Each row is a point on a tangle of strands that fork and nearly touch. The rows are in no order.
In the rows, 128 means zero.
Points whose rows are less than 36.7 apart are linked; no others are. Some points are linked to none.
Q113: [112 119 132 102 151 151 123 119  61]
Q895: [108  97 121  82 100 121  74  94 159]
Q119: [ 92 108  86 118 157 124 105 169 148]
Q374: [110 138 116 125 133 132 113 192 181]
Q554: [148 146  99 162 172 100 114 171 109]
Q302: [166 188 130 118 156 136 150 129  89]
Q372: [ 88 129 135 109  64 134 175 101 145]
Q785: [146 186 125 110 158 139 144 137  80]
Q312: [168 104 132 188 171 131 161 107 136]
Q124: [108 118 137  88  69 121  82  70 152]
Q440: [107 136 139 117  65 132 183 111 151]
Q794: [122 142 131 137 126 130 116 194 187]
Q56: [123  78 100  88 129 113  57 114 147]
Q480: [162 157 138 123 137 151 162 126  70]
Q212: [106  80  95 105 159 121  67 125 125]
Q239: [102  89 114 110 146 135 113 121  85]
Q289: [ 94 125 108 117 139 131 107 182 175]
Q803: [ 85 108 128  91  74 132 125  65 146]
Q501: [ 70 133 148 105  77 137 130 104 150]
Q568: [101 149 110 124 188 118  81 155  80]
Q678: [151 157 126 141 157 124 138 149  79]
Q482: [ 91  94  90 119 160 123  99 152 126]
Q353: [ 86 114 100 112 142 130 102 167 170]
Q152: [175 113 132 159 132 131 171 122  94]
Q408: [112 168 111 128 184 110  98 167  83]
Q79: [141 203 120 111 177 110 122 150 100]
Q984: [153 132 158 161 120 136 140 145 202]
Q595: [126 194 110  89 172 129 132 131  91]
Q891: [ 60 147 166 156  67 120 125 123 123]
Q193: [148 140 171 159 101 133 142 141 191]
Q242: [180 185 141 133 163 132 151 112 103]
Q160: [ 95 144 160 128  88 130 134 158 163]
Q927: [172 100 121 159 126 125 170 125 143]
Q657: [172 116 118 171 150 120 151 137 117]
Q707: [129  71 110  85  96 112  88  82 121]
Q358: [ 72 136 163 118  70 134  98  81 138]
Q32: [ 81 128 133 101  63 138 168  85 142]
Q863: [128 185 114  92 164 140 135 129  81]
Q599: [171 101 121 169 139 127 165 118 156]
Q305: [171 158 133 146 151 131 145 135  82]
Q720: [133 149 175 153  71 126 159 131 166]
Q782: [112 119 122 114 150 144 130 133  67]
Q472: [117  67 114  92 111 117  96  83 114]
Q46: [ 75 145 152 119  76 135 142 123 151]
Q681: [121  76  95 101 144 116  57 121 135]
Q247: [142 115 121 133 103 129 166 149 167]
Q549: [148 128 142 141  95 131 159 143 182]
Q571: [162 115 118 173 155 131 139 138 190]
Q61: [101  88  93 111 163 123  78 135 118]
Q118: [124 138 145 129  85 130 157 146 174]
Q438: [143 141 130 147 126 129 121 180 199]
Q166: [140 135 118 138 153 132 142 151  77]
Q618: [152 106 105 145 132 121 151 155 131]
Q309: [183 169 147 153 166 135 153 106  95]
Q82: [182 126 140 170 152 133 157 114  98]
Q184: [130  85 116 101 149 129  67 108  83]
Q412: [161 120 108 166 154 124 132 152 186]
Q351: [170 120 137 147 125 139 175 126  77]
Q915: [129 177 117 135 180 103 106 168  90]
Q924: [ 69 136 155 110  74 137 115  87 146]
Q101: [175 112 132 181 158 126 155 116 119]
Q108: [116 147 157 133  59 132 176 119 157]
Q584: [109 115 112 113 180 128  63 126  82]
Q414: [120 128 120 124 151 137 135 143  69]
Q85: [117  84 112  84 109 115  66 102 156]
Q885: [145 140 174 157  89 129 153 131 186]
Q466: [110 110 132  83  83 117  74  84 161]
Q415: [160  95 123 140 103 128 187 121 112]
Q219: [156 123 148 164 134 140 146 133 203]
Q619: [ 76 146 161 127  79 128 132 137 151]
Q151: [ 99 134 108 118 184 125  80 142  81]
Q812: [157 107 117 142 108 126 171 132 154]
Q362: [144 193 127 129 176 102 115 160  93]
Q925: [ 76 118 133  96  74 136 146  75 141]
Q453: [179 150 142 157 152 133 154 123  88]
Q739: [114  67 112  94 127 124  95  94 110]
Q406: [ 91 112 137  91  74 131 102  67 152]
Q844: [112 119 135  94 150 162 122 104  59]
Q356: [121 101 114 106 166 127  61 115  84]
Q443: [174 136 144 139 129 146 171 124  72]
Q486: [162 119 117 159 146 121 148 145  98]
Q833: [108 144 148 124  83 130 148 148 166]
Q489: [127 148 166 142  65 131 167 127 162]
Q55: [165 101 123 183 161 133 162 105 153]
Q575: [125  74 116  97 138 126  81 101  87]
Q914: [168 117 109 185 171 112 134 133 149]
Q26: [142 203 116 101 173 113 132 139 101]
Q391: [ 67 147 169 146  73 121 127 132 135]
Q161: [154 129 113 152 138 127 130 170 190]

Follow the links from the first point to the second, and from the first to the third. Name the last point that the two ways share.
Q599, Q351, Q305: Q82
Q305, Q55, Q443: Q82
Q486, Q812, Q166: Q101
Q678, Q863, Q443: Q453

A fork is a point with three links, a tip a point with one. Leave the first point through the second and follow the links. Name the first fork or tip that comes.
Q358, Q924: Q619
Q414, Q166: Q453
Q480, Q443: Q82
Q678, Q166: Q844

A fork is a point with three links. Follow the links from the first point to the second and name the forks in between, in order.
Q657, Q309: Q101 > Q82 > Q453
Q863, Q101: Q453 > Q82
Q391, Q501: Q619
Q599, Q443: Q101 > Q82
Q242, Q166: Q453
Q480, Q305: Q82 > Q453
Q152, Q486: Q82 > Q101
Q678, Q55: Q453 > Q82 > Q101
